A landscape with many peaks, sampled at points; each row gives a point and its height.
From any point a climber takes the steepest step (rise divided by distance) to one of its 2 nearest points. It stops when none of these is higher. Distance is the straight distance between rows; heights are no part of it.
Z_361 (h 296): [ 14  -1   8 -11  15  -2  24 -17 -14  14   5  10 -22 -16  17   2 -15  -5
  12  28  29 -32  -3   0  -2]
Z_895 (h 162): [  0 -11  19  38 -29  -4  33  23  32 -13   6 -14   6  -9 -16  10  -2  -6
  19   4  15   3  -7  -7 -25]
Z_880 (h 737): [-14  -1 -13   4  -9  -1 -27  23  12   2 -29 -44  20  -5  -6  24  10  18
  -6   8 -38  18  17  17 -15]
Z_362 (h 532): [-29  -5  33 -36  32   3   3   3  -9 -11   0 -13   5 -12  20  13   0  23
  25   2   9  19  -6  10  24]
Z_5 (h 89): [ -8  -9  34 -21  36 -13   7 -24  -3 -13  -5 -21   3   6  12  -2  12  11
   1 -17 -17  16 -43   5   6]
Z_873 (h 167): [  5  -6  13  36 -24 -20  27  14  19 -24  12  -1   1   7 -31  -8   1 -19
   8  -7  26  -8 -13  -6 -35]
Z_78 (h 164): [-13 -16  -6 -27  -6   9  17  19  14  -5  -8 -20  18  -6  19  13  29  10
  30  19  10   7  45  17  -1]
Z_348 (h 619): [-30   8   9  12   5 -30  -7  -8 -23   1 -25  25 -57  -5 -26 -14  -6  19
   0  -2 -13 -18  16 -18 -31]
Z_954 (h 533): [-12  18 -12  19 -24 -23  -3 -10 -34 -29 -22  -3   3  25 -54 -28  22  13
  -5  -2   0  18   4  11 -14]
Z_35 (h 177): [ 19   8 -14  20 -12 -50  20   1  17 -22   5   7   3  42 -53  -2  -3 -25
 -10  -1  11  -2  11 -11 -27]
Z_677 (h 685): [-18  16   1  18  11 -26   1  -9 -14  -1 -12  30 -36  -2 -28 -10 -28  -3
   1   8   6  -6  33 -13 -21]
Z_509 (h 184): [-16 -22  -5 -14  -5  19  18   8   0   3  -2 -11   6  -6  21  25  13  -3
  22  24   4  -8  29   8 -10]
Z_7 (h 538): [ 28  -8 -31   3 -10  17 -21   7  14  11   0 -11  12  20  11 -19  34   0
 -27 -26 -30  11  -7  -1  24]
Z_264 (h 74): [  3  -2   6 -22  30  -1 -10 -11   4  31  14   9 -12  -2  20   4 -15 -14
  -5 -23  -3  16 -39 -21  26]
Z_26 (h 329): [ -5   4   2   4   3   3  11 -14  -6   9   1  15 -14 -18   0  -9  -8 -14
  -8   8  14 -24   8   6 -16]
Z_599 (h 48): [  6   4  -9  11  20 -16  -5 -22   8   9  12  16  -7  -6  10  -8  -5 -13
 -16 -22 -21   3 -44 -19  10]
Z_101 (h 143): [-14   0 -22 -41  12   0   4  16  16 -11   9 -15  25  -5  22  21  19   2
  32  16   5  19  33   1   7]
Z_861 (h 648): [  2  11  15 -26  31 -26  16  -9 -11  17  11  11 -48 -13   8  -9 -14  14
   4   2   1 -38  17 -23 -12]
Z_572 (h 675): [ -9 -10   3  15  -8   6 -32  25  16  -6  -7 -31  26 -15   5  30   7  12
  -6   0 -32   7 -12   9  -8]
Z_261 (h 305): [ 22  -6  -3  27 -48  33  -9  14   2   4  -8  -7   1  11  -3  -9  15  15
 -13   1   1 -29  -7   7   1]
Z_103 (h 154): [-10 -16  29  28  -9   0  19  16  16 -17   6 -19  12 -19  -3  18  -8   4
  20   9  14  17  -2   6 -13]
Z_528 (h 293): [ 22   9  -4  24 -57  21   3  17  12  -1 -15  -6   2   7 -14 -29  12   6
 -17 -13  21 -29  -6 -13 -12]
Z_43 (h 736): [  9  24  14 -37  26  -5  -1   4 -17  38  17  16 -38 -27  20 -18 -22  15
   1   7  11 -28  10 -20  10]
Z_581 (h 562): [-19   2   2  17  -1 -23   4 -17 -23 -27 -18  14 -17  18 -37 -32   9  -3
  -3  -5   9  -4   8   3 -29]
Z_293 (h 133): [ -1 -15  -5 -26  27  25 -45   1 -21  22  -4   2 -15  10  23  19   6  -6
   8  -4 -17  10 -34  -9  28]
Z_507 (h 478): [ 14  17 -28   3   3  21 -23 -20  -9  26   4  19  -5 -11  14 -32   9 -10
 -36 -16 -17   4 -11   5  18]
Z_999 (h 639): [  0  27   5 -27  25  -5  -8  -6 -12  35  10  29 -22 -31  13 -19 -26  -5
 -19 -12  -4  -8  10 -12  10]
Z_247 (h 51): [ 10   1  33  -8  35 -24  19 -15  15 -17  25  19   2  -1  -1 -23 -16  -2
  -3 -31  19   2  -8  -1  18]
Z_627 (h 104): [ -3  -7  -3 -17  28  21 -40  -7  -8  36   7   9 -10   5  22  -3   4 -16
 -13 -20 -10  22 -36  -8  32]
Z_109 (h 139): [ -5  -8  34  18   5  -1  -4   9  20 -23   7 -42  35 -12   1   8  -5  11
  -5  -4  -2  23 -19  12  -3]
Z_238 (h 608): [-20  -1  -5  27 -13   8 -24  11   3  -8   2  -5  12 -29  12  29  -9  -1
  -6   4 -28   9 -17 -15  -4]
Z_20 (h 590): [ 21   8 -27   5 -17   3 -16  14  22  -7 -18 -23  21  19  -7  -6  29  11
 -19 -17 -51  17  -9   0  15]
Z_474 (h 583): [-30 -14  23  -5  -2  30  -7   0 -31  10 -11   0  -1 -18  20  12  -7  14
  10  12  -1  -1   8  11   9]
Z_88 (h 738): [ -9   4  14  21  18 -26  10  -1   3 -14  -4  35 -26  -1 -26 -24 -15  -6
   2   6  30 -14  27  -6 -24]
Z_354 (h 340): [-10  10  -4  -3   4  -9  11 -13   4   0   4  15   4 -12  -6  -5 -16 -13
 -16  -9  -6  12  10   4   4]
Z_929 (h 235): [ 20 -28  -1 -13  -5  28   6 -10 -19  12  -4  -6  -5  23  19  17   7   0
   5  30  19 -19  -4  28  -2]
Z_393 (h 659): [-41 -14  21  10   4  10   0  -5 -23  -5 -23 -15  -8 -24  11  14  -1  11
  22  16 -10   5  -3  -2 -14]
Z_850 (h 500): [ -4   7  -6  -7  -6   9   4   9   6   7  23  16  12 -31  29   8 -11   6
  31  12  37  -7  26   3  15]
Z_916 (h 12): [ 15 -12  35   7  12 -23  19 -23   0 -22   4  -6 -10  14  -1  -2 -23  12
   3  -9   3   4 -53   3  14]
Z_332 (h 71): [ -4  -7  25 -23  36 -15  23 -23   1 -12  13   2   2   7  10 -12   2  -5
   4 -22   2   8 -25   7   7]
Z_447 (h 777): [ -6   8   9  31  19 -21   3   5  -1 -14 -12  47 -21  13 -34 -25  -9   7
  12  12  42   5  57   1 -28]
Z_918 (h 704): [ 11  14  -5  15 -35 -21  30  19  14   1 -12   8   3  22 -53 -21  -3  -2
   6   0  26   0  45   4  -9]
Z_412 (h 29): [  1  -1  19  10  21 -36   5 -21  10 -13   6   7 -23  -1   2  -3  -7   9
  -2 -25 -19  -6 -54 -18  -3]
Z_207 (h 207): [  7 -25   0   2 -28  30   6  21   3  19 -10 -15  -4   3  16  34   9  -1
  14  26   2 -29  19   7 -10]
Z_615 (h 182): [ 23 -25  -9  -8 -21  30 -23  23  -4  17  -9 -13   2   9  11  32  15   2
   2  10 -13 -27   1  17   7]
Z_694 (h 584): [-26   5  -4  27   4 -36  -2  -9 -22 -15 -27  29 -41  17 -31 -19  11   9
  -2   2   2 -13  -4 -10 -34]
Z_876 (h 723): [-17   2  -8 -43  35  16 -10   6   4   7  14   4   4  -4  25  12  -5 -17
  15  -2   0  25   3 -15  21]
Z_923 (h 550): [ 14  18 -22   1 -19  -5   2   0  16 -27 -34 -42  23  27 -21 -23  32  20
 -13 -17 -28  16  -8   4   0]
Z_453 (h 161): [ -4 -20   0 -23  16  23 -37   8 -29   1  -7  -7  -8  12  19  40  -3   2
  15  20 -15   3 -28   6  17]
Z_110 (h 512): [-15 -14  16  -4  -7  30  -4  18 -13   3   9   8   8 -24  22  15 -13  13
  24  19  24   5  24  16  20]
Z_869 (h 186): [ 13   8 -10   9   9 -40  29  -8  29 -26   9  17   1  23 -34 -11  -3 -21
  -3   3  22  -5  29   2 -21]
Z_333 (h 257): [  8   9  -7   9 -22   1  14  17  36   5  24   6  19 -19   5  12 -15 -16
 -13  -8   4   2  14  -7   2]
Z_375 (h 261): [ 12 -12  -5 -31  18  21  13  -8 -17  19   7   0  -9   5  24  17   3 -11
  11  27  27 -16  -2  13   6]
Z_472 (h 458): [ -4  11 -11 -13 -20  14 -16   3   7  12   0  -1  26  -2  -3   8  -4  -5
 -24 -12 -27  29  20  10  16]
Z_840 (h 613): [-26   7   6 -36  31  -2   3   6  -2  -7  14  -1  -1 -15  30  15 -18   8
  32   4   2  12  -5 -25  21]
Z_130 (h 274): [  2  24  -9  -1  -5 -17  11 -27  -9   1   5   8   9  12 -42  -4 -10 -10
 -13  -3  -6  12  26  14  15]
Z_679 (h 569): [-10  -6 -18   7  -4   5  18  14 -11   5  21   4   3 -21  31  19 -27 -10
  38  29  14 -15  16 -33  -9]
Z_288 (h 188): [  5 -27   5   5  -2  15 -22  -4 -22 -14 -19 -19  -2  10  15  26  15  18
   7  24 -17  -6 -26  22   7]
Z_914 (h 203): [ 15  15 -22  -3  -2 -26  27  -9  17  -3   9  15   1   2 -25  -9  -5 -14
   2   7  22  -7  51  13  -4]
Z_894 (h 611): [ -5 -10 -13 -10   6   9   2   5 -18  13  11  -3  -6  -6  32  28 -36  -8
  23  30   1 -24 -11 -36  -1]
Z_439 (h 526): [  0  16 -17  11 -29 -15   2  -3  -8 -44 -21 -27  13  26 -34 -30  31  18
 -10 -15  -6  18  -8   3 -13]
Z_665 (h 281): [ 18   7   1  18 -39  10  15  11  24   2  10   0   9  -5 -13 -17  -6 -10
 -17 -16  17 -18   5  -3 -13]
Z_892 (h 171): [ -2   8  -6  39 -24 -40  17  19  22 -26   5   4   3  12 -44   0  -6 -19
  -5  -7   9  10  -7 -14 -34]
Z_62 (h 697): [-17  -2   1   7  -1   6  -8   1  -8   7   8   5  -3 -21  21  29 -24  -3
   2   4 -11  -7 -24 -27   4]
Z_881 (h 233): [ 33   8 -13  -7 -17  -3  28  17  53  23   9  -2  19   7   2  -3  -7 -24
 -21 -20   3  -5   6 -13   5]
Z_210 (h 123): [  5 -15  28  -7  19   8 -16   6   4 -14  11 -32  28   6   6  21   4   6
   0  -3 -13  20 -32  19   9]
Z_870 (h 739): [  4   7   8  21  -7 -21   8   8  -7 -21  -4  23  -1  26 -53 -34  -2   1
   3  -3  40  12  51   9 -25]
Z_292 (h 416): [  0   6  -4   3   9  23 -21 -23 -24  18  -3  16 -11  -3  18 -17  14  13
 -19 -13 -17  -6 -30   3  21]
Z_339 (h 330): [ 20  -2   2  14 -28  33 -18  -5 -10  14   6   3   4  -1  11  -7   3   5
 -17  -1   5 -20 -11  16   7]
Z_672 (h 366): [ -7   3   1  14 -12  21  -6 -20 -17   9  -7  11  -8 -13  12  -6   3   4
 -10   3  -3 -21 -17   7  -1]
Z_56 (h 554): [ 10  22  -6 -15  15   9 -20 -16  -6  41  11  25  -6 -24  14 -22 -18 -20
 -29 -17  -7   5  -7  -3  13]
Z_725 (h 591): [ -2  -6  -3 -25  12  21  -5   2   6   8   6  -6  20   3  16  11  15 -14
  -8  -9 -10  21   2   7   8]
Z_688 (h 229): [ 32  24 -24 -10 -19 -15  20 -14   8  10   3   6   7  22 -39 -22  -2 -18
 -22  -6   8  -6  32   8   0]
Z_508 (h 657): [ -6  21 -26  10 -11   0 -26   4   2  -8 -25 -33  25   3 -17   6  25  26
 -16   4 -46  27   2  18   9]
Z_736 (h 211): [ 15 -21  -3 -10   5  23  -7 -20 -17   1  -7 -11   2  24  18   3  28   0
  -5   7  -7 -13 -22  20   6]
Z_372 (h 106): [ -1 -18  12 -10  37   2 -23 -12  -5  -5  -1 -22  10  14  16   7  20   3
  -2  -8 -27  22 -51  12  19]
Z_215 (h 477): [ 20  14 -28  -2 -24  22 -17 -14   1   4   1   5  10  10  -1 -32  20  -3
 -31 -25 -19   7   3   4  12]
Z_268 (h 535): [ -5  -9 -15   2 -18   4   9  30  17   0  21  -1  16 -27  31  23  -9   4
  49  22  26  -4  34 -16   4]

Where does a climber stop that starts at each point below?
Z_954 -> Z_447
Z_292 -> Z_43
Z_103 -> Z_354

Call two points neighbours if one is among the 2 nearest of the other. Go from one point of each pair to the other, from neighbour to neighbour, staying as high as possible. Name the lowest point that can't be avoided.
Z_447 / Z_880 -> Z_439
Z_447 / Z_43 -> Z_215
Z_62 / Z_880 -> Z_238
